A landscape with many valleys, sampled at points; each row gives a point and its height.
A ball rolls from a point to whichever of its 2 nearest points has the largest drop for the distance, and stops where none of them is lower. Distance is the straight distance between rows; heights are no part of it.
peke: [ 95 128  86 143 181 116 131 134  79 147 136 108 140 113  97 145  70  95
 184 144 125 136 143 129 112 121 153 101  95 117 169 167 131 192 121 142
  94  96 128 113  75  95 130 116 126 102 134 151 129 189 116]  height 74.1
Bufef: [176  79 149 181 147 176 112 114 143 144 125 128 103 122  97 105 157 153
 134 138 113 102 113 109 116  70 143 137 152 155 107 151 140 147 131 147
 135 139  41 100 165 103 100 140  89 170 141 115 147 121 160]  height 24.4
pas: [145 113 149 116 138  70 118 154 141 101 137  90 104 123 127 202 112 123
  77 110 183  85 121 152 117 162  98 155 174 133 105 110 141 111 121 126
 154 132 160 153 152 161 137 205  92 127  97  82 117 151 119]  height 42.7
lov: [106 142 113 123 107 122 155 118 145 118 105 141 102 108 147  88 118 115
 151 121 133 139 111 128 138 131 143 121 118 164 120  73 143 107 128 146
 151 135 135 154  77 104 130 105 133 126 124 120 108 157 171]  height 41.8
derel: [158 127  97 139 177 117 110 165 120 159 143 106 143 126 147 133 118 141
 161 123 199  86 121 140  89 146 108 108 148 128 163 154 121 160 135 148
 100  92 110 157 146 141 111 147  70 115 147 129 135 103  96]  height 35.5
seme: [ 69 146 126  81 125 105 138  81  82 103 135 100 160 142 130 125  99 102
 192 162 116 156 104 147 149 135 138  89 122 122  96 115 150  90 134 155
 155 107 177 156 103  65 138 144 135 110 125 142  80 135 152]  height 7.0
depo: [ 95 144 109 150 128 178 149 185 139 135 139 112  95  86 123 130 178 110
  62 133  99 108 137 137  84 119 131 125  84 128 151 149  99 172  90 153
 124 131 121 133 118 185 157  55 209 149  99 169 150 157 111]  height 35.2
Kava: [118 117 178 145 170 132  95 156 148 106 136 135 118 113 113 164 148 158
 108  99  89 139 127 145 104 112 105 114 180 149  57 141 113  92  91 113
 113  98 116 108 102 164 127 151 158 199  98 145 176 131 127]  height 83.7
Ramit: [ 92 146 120 127  91 149 145 183 127 151 131 144  90  91 119 131 134 119
  88 103 120 136 157 135 130 144  99 165  76 134 146 116 103 184 159 100
 160 142 157 129  43 155 143  71 160 112  98 143 122 177  90]  height 33.3
let: [148  95  89 105 118 123 159 110 140 106 156 138 101 129 136 115 142  95
 130 188 168 107 125 162 118 137 112 135 135 116 139  66 155  69 117 109
 171 141 182 135 126 131 114 144 123 105 132 127 111  97 175]  height 47.5
deme: [ 74 125  96 120 103 102 163 108  82 152 136  69 100 169 101 175 132 108
 150 155 172 135 134 130 144  99 124 102 123 114  94 164  99 113 134 153
 160 115 131 170 143 124 139 128 160 115 155 103 132 159 140]  height 50.2
Selez: [ 90  82 169 130 114  80 113 150 154 137 103  95 112 132 166  51 127  99
 155  99 142 132 136 140 144 148 126 154 125 156 173 184 112 136 161 136
  82 135  85  90 145 117 120 158 124  90 163  87 127 148 107]  height 31.7
Bopi: [ 87 195 112 100 127 131  98 139  70 114 147  98 127 104 131 156  66 130
 121 137 114 167 126 162 125  94 119 143 128 114 115 106 104 208 168 151
 163 130 179 163  84 143  81  93 153 132 108 134 105 186  80]  height 31.8
naru: [175 105 171 171 151 107  96 119 164 132 165 156 162 136 161  89 149  93
 176 117 173  88 117 149  60 120  93 117 129 117 127 171 109 113 138 133
 141 146  87 141 181 160 101 156  89 133 141 153 151  96 108]  height 41.6
kub: [122 110 102 110 184 116 146  85 130 116 161  86  58 145  74 183  83 134
 135 165 162 124 117 163 129 105 100 152 195 136  97 138 175 144 128 160
 154 122 173 141 174 133 114 148 115 143 120  73 126 130 149]  height 39.0
Sepoz: [ 59 134 178  63  89  75 117  97 123  88  91 116 164 149 123  75 147 117
 169 133  78 197 141 122 213 136 136 106  88 141 130 123 127 103 116 127
  90 148 133 115 105  85 155 146 163  86 152 124  87 134 141]  height 50.0
gurat: [ 93 136 169 103  83 114 109 119 133 127 111 136 159 137 180  49 160  91
 154 112 131 169 140 133 154 138 138 125  96 125 152  93 107  83 153 101
 155 165  95 141 116 152 125 104 131 107 136 143 138 129 131]  height 54.2
Gotir: [133 147 111 168 187 146 138  63 147 147 142 174 160  89  87 157 101 157
 151 139 105  96  67 122 105 145 154 126 143 124 100  90 159 171 130 133
  86 100 161  97  95  75 143  92 114 131 115 220 117 136 198]  height 32.0
gafin: [111  60 111  93 114  87 134 102 150 116 133 129  91 122 126  62 141  96
 179 176 138 122 132 155 147 131 112 110 135 130 133  79 171  60 100 119
 164 136 173 119 115  83  97 146 113  90 143 135 111 113 218]  height 45.4
dezub: [113 102 185 110 164 160  82 132 118 113 129  98 125 107 111 125 120 156
 132 111  62 143 127 129 146 130 131 102 176 133  77 168 122  63  86 118
  90 105  63 109 130 161 112 164 146 181 130 111 159 129  93]  height 84.2
kup: [129 162 122  86 149  94 141  94 137  86 117 167 195 160 142 146 109 131
 129 118 121 118 116 111 121 190 107 106 144 106 120  97 122  76 127 104
 116 115 125 179 147 122 206 156 115  96 142 169 127  71 151]  height 21.6
gan: [148 130 113 122  82 111 130 132 161 167 117 164 154 182 148  77 158 175
 117 144 149 132 136 109 121 103 144 150 115  98 154 149 158 169 167 142
 111 141 128 114 188 115  89 102 117  96 162 113  88  62  91]  height 34.9
Kem: [164 107  79 156 173 143 144  80 123 169 144 167 143 122  90 119 113 169
 159 148 147 114 118 142 120 122 115 118 121 116 144 134 128 119 139 144
 140 124  92 143 151  82 122  89  65 104 182 178 101  85 154]  height 11.9
bub: [ 66 152 122 115  93 183  92 117 110 150  84 100 131 122 125  85 133 156
 104 123 112 162 148 140 133 123 185  76 104 108 138 133 121 130  96 131
 106  67  98 106 145 110 118 103 158 130 127 131 119 112 103]  height 64.9
muri: [111 173 127 103  89 158 148 140  92 157  95 101  87 100 166 102  70 128
 104 100 109 210 161 134 139 118 139 123 118 135 131  95 115 108 155 105
 156 146 114 129  68 125 100 110 113 123 124 105 109 158 141]  height 78.1
zof: [101  85 109 103 131  62 105 128 117  85 168 108 115 153 114 161 181 110
 139 167 162 101 131 134 150 136 114 116 146 143 144 151 139  75  74 135
 161 153 211 125 163 153 134 163 148 136 120 157 135 103 145]  height 51.7
vud: [132 136  89 168 151 117 193  84 140 162 150 170 135  91  84 165 135 151
 130 125 137  97  78  90 114 116 139 130 107 121 101 127 153 176 140 129
  86 110 160  79  82  68 147  95 135 110 135 186 119 162 151]  height 30.2
Vib: [107  86 131 130 130 139  93 146 149  91 146 123 102 151 122 135 178 140
  88 128 130  79 141 135 114 102 136 109 141 111 150 168 143 128  82 113
 134 104 168 104 171 170 133 168 148 126 117 138 154  77 114]  height 60.9
Pino: [ 77 126 122 160  76 145 147 197 133 148 117 139  92 100 122 120 187 136
  47 108 119 140 147 117 114 104 127 161  64 135 147 166  88 196 125 123
 118 121 152  99 105 151 150  75 192 130 123 137 142 161  99]  height 37.4
Zibe: [100 144 142 104 123  69 137  97  97 107 124 123 156 130 149 141  88  96
 169 115 102 149  68 120 113 182 111 117 125 137 108  59 158  98 164 131
 159 107 195 162 108  84 139 147 125  97 115 136  76 154 191]  height 11.3
Zuk: [ 83 129  72 139 138 128 154 154  80 165 119  92 118 110 123 156  91 124
 139 131 120 177 165 146 136 108 154 111  93 130 156 173 107 180 131 156
  84 137 115 108  59 111 140  88 147 135 133 122 119 194 111]  height 74.5
zada: [157 129  91 110 177 122 159 126 109 163 162  88 131 138 133 161 103 140
 180 145 252  72 115 129 118 139  94 141 163 123 138 150 146 138 142 143
 106  77 144 164 160 116 119 171  80  92 143  96 116 130  95]  height 36.8
dov: [153 138 118 134 125 104  97 158 148  85 130 120  93 122 114 149 134 119
 103 102 161 100 136 121 129 151 115 166 146 143 142  94 167 153 105 115
 146 114 186 140 120 148 131 166 110 116  85 115 118 143 126]  height 40.0
ruriz: [192 148 101 163 190 136 121 144 155 121 171 183 107  92 103 147 135 186
  96 149 140 129 125 160  88 110 121 189 138 138 147 127 131 207 158 128
 124 158 131 124 141 114  83 131  80 158 121 135 111 109  98]  height 71.3
par: [175 111 120 148 145  90  90 136 136 124 170 112 157 131 138 145 137  98
 165 108 183  50 121 109  83 151 142 125 130 131 173 152 121 143  95 154
 107 109 147 150 152 153 130 133 103 121 147 169 140 107  95]  height 37.3
mugup: [125 145 148  83 141 106 125  87 114 109 131 139 172 144 157 141  86 114
 170 131 139 117 100 135 107 181 108 104 168 120 102  66 160  58 136 119
 140 124 176 155 161 101 142 161 113 109 132 153 114  91 186]  height 15.6
rogir: [139 139 168 138  95 176  95 128 137 134 106 127  76  98 104  92 100 138
  75  80  83 149 146 100 150 104 119 151 134 134  99  95 120 144 154  91
 178 127  74 138 121 142  83  99 104 148 118  81 151 157 109]  height 79.6
Pak: [151  98 138 114 185 140 100 117 128 125 125  96  97 129 130 118  99 157
 160 144 100 169 127 158 140 115 160  89 186 172 117 176 144  70  83 112
 102  91  70  96 143 126 106 182 125 193 126  84 151 104 114]  height 84.7
Nakap: [ 91 122 102 155 170 183 110 103 141 119 172 173  84 107  79 124 141 209
  53 132 103 153 115 148  91 102 115 136 144 121  96 121 138 150 131 116
 131 119 147  98 150 144 110 112 134 153 134 141 132  85 102]  height 69.2
begom: [ 86  90 116 132 139  75 143 101 143 121 111 126 110 134 159  83 136 112
 178 129 144 132  98 169 137 134 134  89 141 159 117 109 141  86 121 130
 135 127 130 109 101  88 133 148 115 125 149 124 115 151 195]  height 43.6
zibam: [187  95 130 132 138  87 136 134 157 119 193 124 140 132 157 131 170  87
 161 135 212  48 112 117  85 135  90 135 137  97 165 167 134 124 111 145
 119 153 106 143 195 160 124 177 108 112 144 166 129  90 112]  height 39.6
Mera: [134 156 115 146  87 116 138 122 124 159 143 147 157 174 122 165 152 156
 109 176 120 112 128  97 133  89 194 123 116  94 125 149 139 179 122 137
 111 139 161  91 164 105 110 120 157 144 136 158 128 143  96]  height 48.7
gamev: [ 89 110 141 105  71 101 126 142 144 149 123  84 126 112 185  26 168  86
 153 121 174 141 143 157 139 176 102 128  89 103 173 111 102 109 166 112
 136 158 148 141 137 157 106  87 137  86 160 135 105 111  81]  height 55.6
laro: [104 123  91  65 125 124 179  89 126 128 124 102  74 117 135  85  65  88
 156 181 125 161 136 145 155 138 100 113 137 106 147  92 161 112 157 132
 153 127 155 152  88 102 120 130 130  90 157  81  66 137 159]  height 16.5
vedi: [106 140 123 125  80 172 115 104 132 148  97 149 114 123 135  93 138 145
  89 124 124 125 146 121 134 114 158 110 111 103 148  81 147 128 120  84
 133 123 144 127 132 104 117 102 126 100 133 126 128 101 126]  height 66.5
Kuf: [ 82 122  68  97  69 108 150 119  78 167 107  87 129 155 129 126 139 112
 154 155 195 141 148 103 154 125 120  93 113  96 147 142 129 114 118 124
 131 110 157 154 129  84 133 132 143  85 153 118 129 139 139]  height 48.6
rem: [126 119 125 127  86 121 158 132 144 191  83 168 134 164 153  68 110 129
 111 110 142 176 147 115 149 115 134 132 100  96 146 159 137 145 185  94
 110 149  82 109 157 107 116 115  87  65 155  97 103  90 109]  height 33.4
Fotad: [ 99 112 112 125 150 177 125 135 111 161 138 137 109 110 127 150  92 120
 116 138  88 140 150 130 160 104 138 115 120 132 150 176 114 182 145 147
 121 148 123  90  69 142 153 106 142 111 125 100 137 165  96]  height 75.2
pakug: [121 131 107 118  71 137 140 156 114 129  83  92 115 108 131 127 154 129
  85 118 177 109 145 110 148 169  87 152 113 127 114  51 103 106 115 116
 163 106 164 176 110 151 143 117 131  86 118  95 113 130 119]  height 43.9
mudud: [169 151 173 109 110 159  96 137 118  99  92 119  97  92  71 131  86 135
  79  81  34 165 158  83 106 111 117 135 109 117 113  85 114  94 106 103
 183 135  65 153 135 165  96  80 103 190 116 101 140 117 134]  height 80.4
fam: [167 118 180 136 144 139 135 155 152 129 119 180 189 127 123 148 141 113
 148 118  55 145 141 112 139 142 124 121 121 152 116 129 122  77 126 115
 111 157  68 119 104 132 159 109 121 162  99 150 135 100 163]  height 41.4
zoli: [115 139 154  87 103 154 114 131  90 125 105 133 131 110 155 132  79 117
 117 103  90 181 149 124 145 158 107 111 114 133 109 108 112  67 144  88
 146 151  85 148  99 149 135 156 118 116 127  82 143 133 127]  height 77.4
dova: [126 146  91 102 128 139 137 112 119 101 132  90  58 119 109 162  74 119
 104 146 143 128 112 152 105 122 122 142 146 145 118  88 162 128 129 139
 174 127 183 150 132 129 107 132 109 126 118  57 137 167 166]  height 36.3
nusan: [119 129  71 114 137 101 152 135 122  94 148 123 103 148 163 126 171 134
 143 158 191 122 118 164 102 159 133 100 137 128 145 132 137  86  89 122
 144 121 176 155 132 134 146 156 143 120 142 146 127 101 134]  height 49.6
gef: [154 131 175 161 149 136  97  99 141 125 140 120 183 162 133 143 113  86
 199 165 100  87 100 111 129 106 184 124 151 135 112 126 137 147 119 137
  99 124 141  75 137 114 123 160 154 156  89 122 166 155 120]  height 55.4
vazo: [116 117 124 164 161 148 117 128 142 129 158 180  74  96  91 122 126 188
  77 132 116 151 131 174 119 111  98 200 155 130 109 137 144 184 166 101
 135 139 160 111 130 136  89 129 106 128 134  96 118 103  99]  height 70.4
nenut: [160 153 146 151 105 169 100 154 127 159 148 128 167 136 180  78 169 151
 113 116 140  87 124 110 123 149 118 170 107 110 153 128 107 178 152 148
 107 133 145 113 151 168 115  94 146 126 128 165 142  99  69]  height 26.8
Fon: [106 104  92 131  93 108 157 153 131  97  78  85 114 107 120 158 186 113
  91 109 159  76 139 110 134 170  94 130 108 124 114 103 100 103 105 113
 138 107 110 163 118 175 195 135 148 110 120 128 137 151 163]  height 47.4
bod: [137 186 123 126 131 137 119 163  93 117 153 141 144 101 122 193  94 131
 105 110 105 141 126 150 128 149  96 143  93 119 126 113  90 173 154 123
 169 159 187 151  39 139 132  82 132 118  93 157 111 169  90]  height 30.0
bito: [109 131 133 148 149 188  93 104 142 119 158 158 121 106 122  89 143 159
 112 126 114 135 109 146 116 123 137 133 140 109 116  93 128 127 142 113
 140 128 129 117 109 150 108  83 129 128 136 153 137  92 112]  height 68.0
Lef: [130 127 141 164 172 146 125  92 160 144 132 198 162 112  98 132  97 144
 120  99  72 116 108 119  96 131 144 118 139 126 103 125 143 129 131 135
 109  91  84 118 112 112 161  94 107 131 115 180 124 122 166]  height 35.6
bif: [122 113 180 145 130 101 111 152 148  83 127 134 116 112  87 189 160 138
  82  76  83 131 138 123 130 147  94 132 147 155  74 100  97  87 112 111
 161 107 133 132 116 167 154 157 139 175  86 135 153 136 184]  height 83.1
Tobot: [181 113  86 106 157 101 144 103 130 133 153  87  83 143 113 170  89 126
 150 151 193  79 129 151 140 135  89 166 175 117 130 125 176 134 149 151
 121 124 174 153 171 108 101 161  89 122 125  94 100 126 152]  height 38.6
lasu: [132 123  92 139 138 169 165 159 127 149 150 124 117  89 139 114 170  78
 114 143 149 106 128 141  86 133 125 122  78 125 181 151 115 162 132 156
 141 166 104 141  98 189 156  69 184 124 142 156 139 135 101]  height 31.2
san: [166 126 176 150 130 125 114 147 143  98 104 149 129 106  92 147 117 144
  75  78  60 144 131 113 105 142  98 134 151 166  76  82 103  67 125  97
 164 125  87 154 133 126 147 140  79 183 107 130 137 106 188]  height 82.3
kedo: [141 144 168 154 103 137  90 125 122 111 107 144 150 131  72 157 111 112
 119  95  77 140 144  94 101 119 123 114 111 119 106 100 110 113 126 149
 168 115  78 169 129 137 137  98  91 149 113 130 155 135 155]  height 81.3
Pag: [121  91 143 117  91  88 112 112 105 119 130 118 126 153  85 139 166 120
 149 161 103 175 142 109 192 116 159 134 113 129 157 114 159 112  91 111
 132 130 193 113 128  90 115 144 129 104 115 131 121 123 158]  height 54.0
lazut: [141 159 131 152 125 160 132 136 139 144 172 173 166 144 171  99 189 158
 111 149 133 121 103 152  96 114 139 144 110 112 111 154 100 165 156 159
 123 160 148 123 152 169  97  97 175 158 137 187 127  81  74]  height 22.7
ref: [ 84 135 133  61 133 149 134  63  94 122 137 105 120 108 132  97  53 113
 170 133  87 159 126 145 132 133 101  83 132 113 109  99 142  85 154 156
 176 126 133 162 112 100 114 135 110 100 159 101  79 119 175]  height 12.0
miv: [157 107  99 193 180  91 141 126  96 149 140 114 147 120  98 168  97 124
 174 131 150 105 132 110 121 112 138 127 105 114 146 198 100 208 144 146
  90 128 126  99  92 108 128 108 110 141 151 161 124 177 106]  height 73.6
Kodi: [157 158 138 131 115 108 129 164 162  89 130 130 129 138 148 139 137  82
 117  92 154  95 140  91 114 125 134 160 112 129 162 141 140 186 125 139
 114 137 150 155 132 171 139 145 144 122  97 104 145 144  91]  height 42.9
pev: [181  89 171 153 170 118 139 147 142 148 147 165 157 121 181  98 144 130
 132  90 148 130 119 142  59 119  99 109 161 135 114 183 102  93 137 113
 150 142  53 123 173 163 121 194 100 173 135 166 157 103 137]  height 43.0
zure: [141 152 107  63  88 146 177 125 110 117  93 111 118 150 190 147 118 103
 118 173 139 140 121 155 162 153 155 104 154 142 131  81 137  58 120 114
 134 154 161 119 127 119 166 165 150 116 116  70 122 127 156]  height 48.8
fefal: [127 159 166 161  96 164  93 141 108 178  77  97 115 112 144  95  96 111
 102  71  97 162 146  93 128  82 147 118 126 106 120 118 127 146 137  95
 126  88  74 107 106 133  76  96 118 138 129  99 166 162 106]  height 79.0
muk: [149 101 163 169 146 183  69 149 144 121 165 144 124 102 115 139 140 123
 114 126  95  81 135 113 102 107 115 155 134 123 124 143 123 134 116 124
 125 145 106 108 160 189 105 118 130 156 102 153 188 131  88]  height 59.7
sode: [124  96 140 109  88  77 115 145 132  80 138 135 121 166  87 172 182 134
 120 141 107 114 136  93 180 143 122 151 131 133 144 124 147 119  69 132
 127 154 223 105 141 133 148 139 147 111 103 172 135  97 131]  height 54.8
domet: [ 76 141 154  84 103  73  92 145 122  97  93 139 188 159 189  46 139 106
 168 111  97 206 159 142 158 144 128 108 100 142 159 144  97  64 132 107
 104 141  86 127 154 134 147 137 162 128 158 141 135  92  98]  height 52.9
vam: [167 116 137 154 102 141 108 148 125 182 152 124 123 153 136 102 179 151
 115 150 157 117 134 118 144 127 112 173 110  99 156 150 105 184 175 166
 106 170 148 104 165 126  83  80 121 104 164 140 106  87  76]  height 30.8
Buk: [112 105 137 143 113  87 160 135 143 152  98 150 121 150 133  85 113 116
 149  93 139 163 150 114 161 125 118 155  93 136 147 164 136 164 179 131
  90 131 109 112 108  87 123 125 110  83 162  85 102 149 116]  height 28.4
fenob: [139 159 108 130 130 143 174 146 136 133 137 170 161 116 153 125 165 118
 146 136 141 109  99 147  94 137 112 132  93 123 148 139 101 156 155 171
 142 172 133 155 107 168 140  81 152 128 139 176 110 106 115]  height 27.2
Kodam: [140 111 163 146 200 151 121  90 128 140 130 168 190 147 100 146  93 136
 174 120  49 151 134 125 140 141 127  97 135 139 111 120 114  91 150 139
 106 109  63 108 127  98 159 114 105 164 136 148 124  93 154]  height 38.9
nupag: [173 174 112 100  99 135 163 160 129 114  92  95 155 136 176 169 112  87
 141 136 147 118 113 112 153 143 171 122 119 157 125  98 148  84 100 126
 127 140 144 130  95 126 179 136 170 146  85 106 120 172 152]  height 51.9
kozek: [112  64 121 127  98 123 118 150 147 103 146 122  99 146  93 158 193 115
  84 137 126  83 150 103 179 127 103 140 117 103 139 134 121 123  83 103
 164 157 195 113 160 200 173 137 136  98 109 134 172 109 116]  height 58.5
Mek: [129 156 118 150  94  55 128 112  91 165 138 110 147 181 120 151 139 154
 136 162 158 143 133 102 146  96 169 151 115 107 126 168 106 158 132 134
 101 121 197 124 154  69  67 103 146 129 138 159  98 131  94]  height 50.7
geduv: [164 121 136 152 135 185 155 130 159 131 113 150  92  94 116 112 154 176
  93 118  93 123 119 126 128  98 136 161 152 195  83 131 143 149 118 133
 126 125  59 105 142 103 115 129 117 171 126  83 141 143 153]  height 30.1
rilu: [106 108 118  95 145 158 169 149 125 133 101 145 120 113 152 138 101 115
 115 122 116 154 156 138 156 132 127 107 127 117 146 148 108 110 143 108
 114 130  94 138 103 141 175 134 135  97 141  86 124 117 107]  height 76.3
mezif: [161 100 143 123 163 123 122 109 145  97 165 114  77 118 129 129 121 106
 139 151 158 104 107 157 117 122 111 143 170 150  80 160 147  83 131 122
 159 149 100 144 178 151 123 189 119 143 131  99 133 110 131]  height 46.4
Togiz: [148 117 146 123 133 188 148 138 173  99 124 152  85  92 138  94 108 123
 108 109 101 117 119 147 141 137 141 157 144 163 112 122 146 109 118 119
 151 134  72 126 109 166 145 144 125 158 111  61 126 133 131]  height 35.9
Fek: [121 127  95 129 154 172 119 126 162  99 114 136  89 143 136 115 128 169
 104 143 144 104 109 142 111 106 175 109 162 128 116 133 145 135  75 126
 118  92 126 122 175 128 134 139 154 159 121 110 139  89 119]  height 62.4
Ruvol: [172 181 139 144 115 117 134 123 115 107 111 112 190 175 145 177 118  75
 167 142 132  96  97  90 155 134 173 135 147 130  98  99 147 133 119 126
 107 124 149 114 120 118 141 147 158 156  83 113 170 184 127]  height 54.1
sozu: [126 118  77  84  82  84 156 143 118 155  97  58 123 133 144 148 147 104
 131 112 205 112 147 105 162 162  80 136 122 105 139 101 127 113 136 128
 128 119 136 181 120 136 138 130 119  68 154 109 117 141 122]  height 46.6
bini: [124  89 171 163 162 180  78 169 138 149 129  93 111 104 131 103 146  96
 120 120  79  78 126 130 100 112 119 148 153 153 107 175 111 129 100 143
 102  94  86  79 139 177 102 129 173 162 110 132 183 166 118]  height 58.4
pir: [105 128  89 127 108  51 126  99  90 137 144 114 117 161  81 155 140 160
 133 174 138 174 147 143 157 100 163 117 123 125 156 141 144 144 114 133
 127 127 178 114 128  65  81 114 125 130 137 178  80 105 148]  height 52.1
tumok: [168 131  93 180 139 141 199 113 147 173 136 176 143 114  90 152 158 190
 104 122 167  99  89 115  99 122 136 163 120 133 131 154 135 190 150 143
  71 144 128 115 121  98 150  80 108 115 145 187  88 124 127]  height 23.3
volo: [ 85 166 171  59  71 122 101  99  84 101  83 104 166 175 137 110 134 129
 139 151  80 207 146 126 205 146 144  97 132 124 114  96 122  74 113 107
 125 156 114 125 119 103 135 168 150 116 130 102 111 119 137]  height 48.0
sigor: [168 106 173 115 168 116 124 135 153  88 162 149 122 113 153 142 144 104
 127 113 128 114 123 165  78 120 115 106 159 141 103 158 137  61 129 133
 159 141  75 134 166 185 132 200 124 187 104 117 161 122 138]  height 44.6
zatu: [105 151 124  86  83  95 137 114 115 103  83 122 149 158 166 127 123 104
 148 153 128 188 140 133 166 120 149  90 135 132 126 117 128  46 109 113
 146 149 121 128 119  95 133 149 141 136 123 103 135 123 175]  height 45.9
runem: [107 176 109 126 105 125 126 130 119 110 133 112  97 128  98 168  77 151
  93 141 133 143 120 139 129 112 130 136 139 109 112 120 141 185 140 143
 152 127 165 140 115 126  90 119 131 129  95  76 118 168  97]  height 33.6
gidas: [175 140  97 185 203 127 144 149 138 119 168 148 132 133  83 168 148 203
  93 129 170 100 115 132  81 117 110 159 157 132 146 171 119 222 137 166
  91 109 118 129 169 133 108 125 101 165 122 143 149 122  93]  height 72.2
Loga: [152 125  89 155 138 154 155 117 130 179 121 155 133 134 134 140 132 177
 117 124 160 128  94 137 123 147 124 124 127 111 129 140 135 154 167 128
 107 138 111 123 116 108 139 114  86 103 158 129 100 118 121]  height 14.9
sir: [148 148 176  99 125 141 130 147 104 120  90 167 198 141 133 190 107 103
 124  99  56 153 165  75 141 159 105 107  98 104 142  99 105  70 113  98
 119 139  97 134 104 119 191 121 117 126  95 145 149 122 167]  height 36.4
zeze: [104 155 101 132 137 196 136 115 136 150  99 131 125 121 117 118 128 190
  89 133 129 129 117 129  92 109 184  91 151 125 108 127 142 130  99 115
  89  60  82 110 136 122 123 114 140 163 134 109 152 136 128]  height 63.7
dum: [155 108 174 137 143 157 103 146 157 112 151 106 137 134 133 135 125  65
 146 129  76  77 110  91 142 109 151 138 140 161 118 156 148 146 107 141
  82 122 126  73 132 145 141 154 181 149  89 111 160 176 127]  height 56.8
Rutik: [146 161  88 179 171  99 160 132 105 151 129 141 148 159  90 172 119 179
 144 145 168 117 139 118  96 106 153 121 121 125 143 184 111 198 141 171
 110  99 124 142 152  88 125 115 125 164 124 142 128 135  79]  height 72.9
mutid: [146  80 115 155 178 141  94  70 122 150 148 122 125 125  63 100 122 172
 158 145 125 121 155 135 142  94 150 124 131 130 118 140 113 127 120 137
 128 124  73 119 178  99 109 122  78 139 176 141 124  94 155]  height 18.7
Sufub: [152 141 144  93 109 120 173 133 144  83 100 171 194 148 134 136  90  98
 119 102  82 125 129  87 127 188  87 101 109 103 134  72 103  66 125 114
 131 146 115 181 130 142 218 117 108  92 151 131 137  93 175]  height 29.1
Vunav: [165 156 151 147 143 137 128 118 174 117 119 152 134 106 163  90 117 120
 147 106 108 121  95 136 105 128 152 147 128 184 110  86 154 114 136 124
 127 118 109 119 100 124 123 132 114 158 108 125 125 143 162]  height 39.7
bufa: [ 91 146 142 141  73 165  93 140  76 185  92  97 130 101 156 122  85 136
 113  97 117 176 163 117 159 102 154 120 104 113 148 118 101 174 148 104
 149 123 119 110  84 110  98 109 110  97 122 117 139 178 120]  height 78.5
funos: [ 66 119 167  83  98  75 113 109 133  86  90 102 174 165 143  42 149 121
 165 135 127 166 132 126 177 144 138  97  81 137 159 148  97  85 107 148
  71 136 100 117 158  92 145 143 180 108 179 147 107  98 123]  height 51.6
sugo: [127 124 139 139 140 113  90 142 126 131 125 126 137 132 181  89 134 124
 159  89 167 118 132 139 114 152 125 157 144 142 158 163 119 142 132 131
  90 107  93 128 129 116 121 160 113 119 136 117 136 127  94]  height 33.9
Lisub: [148 167 126 145  95 148 122 150 142 123 148 122 148 138 144 178 169 113
  99 138 123  89 120  95 142  96 154 162 104 113 158 127 131 210 117 115
 122 163 174 116 116 133 119 123 169 135 105 133 139 166  81]  height 45.8

For each start below, name the point where the ball stops.
muk: zatu
zof: Kem
fam: seme
Kodam: Kem
Pag: dov

Call two points neighbours if one is among the 2 nearest of the other. Go from one point of each pair to the other, from neighbour to neighbour, staying as low as possible. Name the highest point that can't be avoided.
Kem, dov: sode
lazut, bod: Pino
Buk, lazut: gan
zatu, derel: gamev
seme, Kem: fam
